Each row is a point on a landscape with many valleys, with its height.
A ball rolls from a point to the lowest of its 5 nearest points, and stops where none of them is lower. Distance is the straight distance between rows; heights are no part of it.
Muruf: [ 87 110 159 140  80 131 135  82 153  76 107]  h=519
kedes: [125  82 129  63  80 178 105 125 110  77 118]  h=187
Vidon: [122 147 122 175 106 112 139 134 137 150 157]  h=108
lop: [136  74 155  82  72 185 110 134 103  90 132]  h=130
gabuz: [161 139 118 108 155 135 151 149  80 159 137]  h=793
pez: [113 172 143 160 139  97 145 108 129 122  80]  h=275
tir: [177 123 139  89 207 121  92 162 121 151 102]  h=172
gupen: [147 140 112 149 115 130 149 145 108 163 169]  h=198
Tas: [181 124 168 131 188 125  97 186 118 162 137]  h=49
Negiv: [ 89 131 132 163  80 125 135  93 155 106 137]  h=103
Pav: [112  96 104  60 101 147 117 100 123  88 139]  h=245
Tesa: [171 141 139 156 175 124 103 188 120 171 139]  h=96
met: [138 101 125  78 102 146 146  98  96 103 155]  h=156
kofe: [140  90 149  82  81 168 128 114 103  96 153]  h=124
mon: [146 128 117  99 129 136 159 120  83 136 153]  h=374
Tos: [101  84 155 153  55 167 101 137 161 102 143]  h=136
daf: [144 130  83  88 202 116  97 146 146 153  95]  h=350
sov: [105 149 152 151 125  99 175  94 110 109  88]  h=318
mopa: [131 167 145 179 174  98  94 168 161 144 106]  h=132
tebim: [156 136 108  86 202 119 111 151 115 159  96]  h=378
kezu: [151 117 121 107 110 140 158 117  90 140 162]  h=230
Desu: [130 141  66  89 181 123 125 127 135 152 113]  h=532
siza: [117 179 153 162 167  84 137 134 123 129  64]  h=411
Vaf: [131 143  66  89 192 118 115 140 145 153 111]  h=457
veg: [121 167 123 183 141 105 119 162 141 154 121]  h=189
vis: [128 151 113 173 120 115 133 147 128 159 155]  h=147
dogal: [133 168 169 164 195  98  77 152 165 123  85]  h=185
seze: [131  98 142 132  62 149 140 124 122 114 181]  h=84
Gusuf: [172 132 139 124 183 127 123 179  97 165 131]  h=209
zikim: [ 93 155 132 160 112 102 148  91 140 113 115]  h=178
Mibil: [117 123  78  73 130 132 132  89 126 111 139]  h=357
Roro: [160 143 114 140 137 127 150 155 100 164 156]  h=385
tole: [101 140 127 170  82 119 139 109 144 120 151]  h=68
vipi: [124 176 148 171 176  95 105 141 144 129  80]  h=233
tavo: [137  76 158 113  60 169 129 137 111 100 155]  h=102
tep: [121 129  67  84 165 122 133 115 129 138 123]  h=42
sidol: [143 145  91  81 169 123 144 121 105 142 121]  h=814
leg: [ 93  79 202 135  85 147 160  97 125  75  85]  h=811
Vot: [136  72 164 123  55 182 119 145 123 103 152]  h=111
moze: [113  99 148 150  57 148 125 130 144 112 174]  h=70
kaduf: [ 95  99 149 158  58 146 111 111 174  95 141]  h=77
kedam: [ 95  97 196 144  99 128 177  76 116  93 101]  h=663
Mudav: [142 123  96  92 212 109  76 156 164 160  99]  h=285
zed: [ 92 137 149 156 102 114 158  74 134 101 103]  h=299
gabib: [ 93 108 142 157  67 139 120 109 164  98 146]  h=133
Burof: [135 136 125 163 103 124 149 131 121 147 172]  h=119
bese: [157 147 156 168 175 116  77 186 163 158 137]  h=89
mub: [116 162 113 180 128 102 135 132 142 146 132]  h=148
tev: [137 131  82  76 147 131 142 102 107 134 129]  h=516
zos: [138 121 100  76 124 143 152  94 103 115 145]  h=257
soro: [ 99 162 119 172 120 100 144 106 138 132 112]  h=186
Raru: [124 133  53  95 175 117 117 134 158 164 121]  h=468

Write out the way that a ball takes from each point below.
Roro => Burof, tole
kezu => met, kofe, tavo, moze
kedes => tavo, moze
Muruf => kaduf, moze
dogal => bese, Tas
daf => Mudav, tir, Tas
veg => Vidon, tole

Where does a ball stop that starts at each point below?
mopa => Tas
gabuz => Tas
lop => moze
zed => tole
zos => moze
Vot => moze
vis => tole
mon => moze
mub => tole
kedam => tole
tebim => Tas
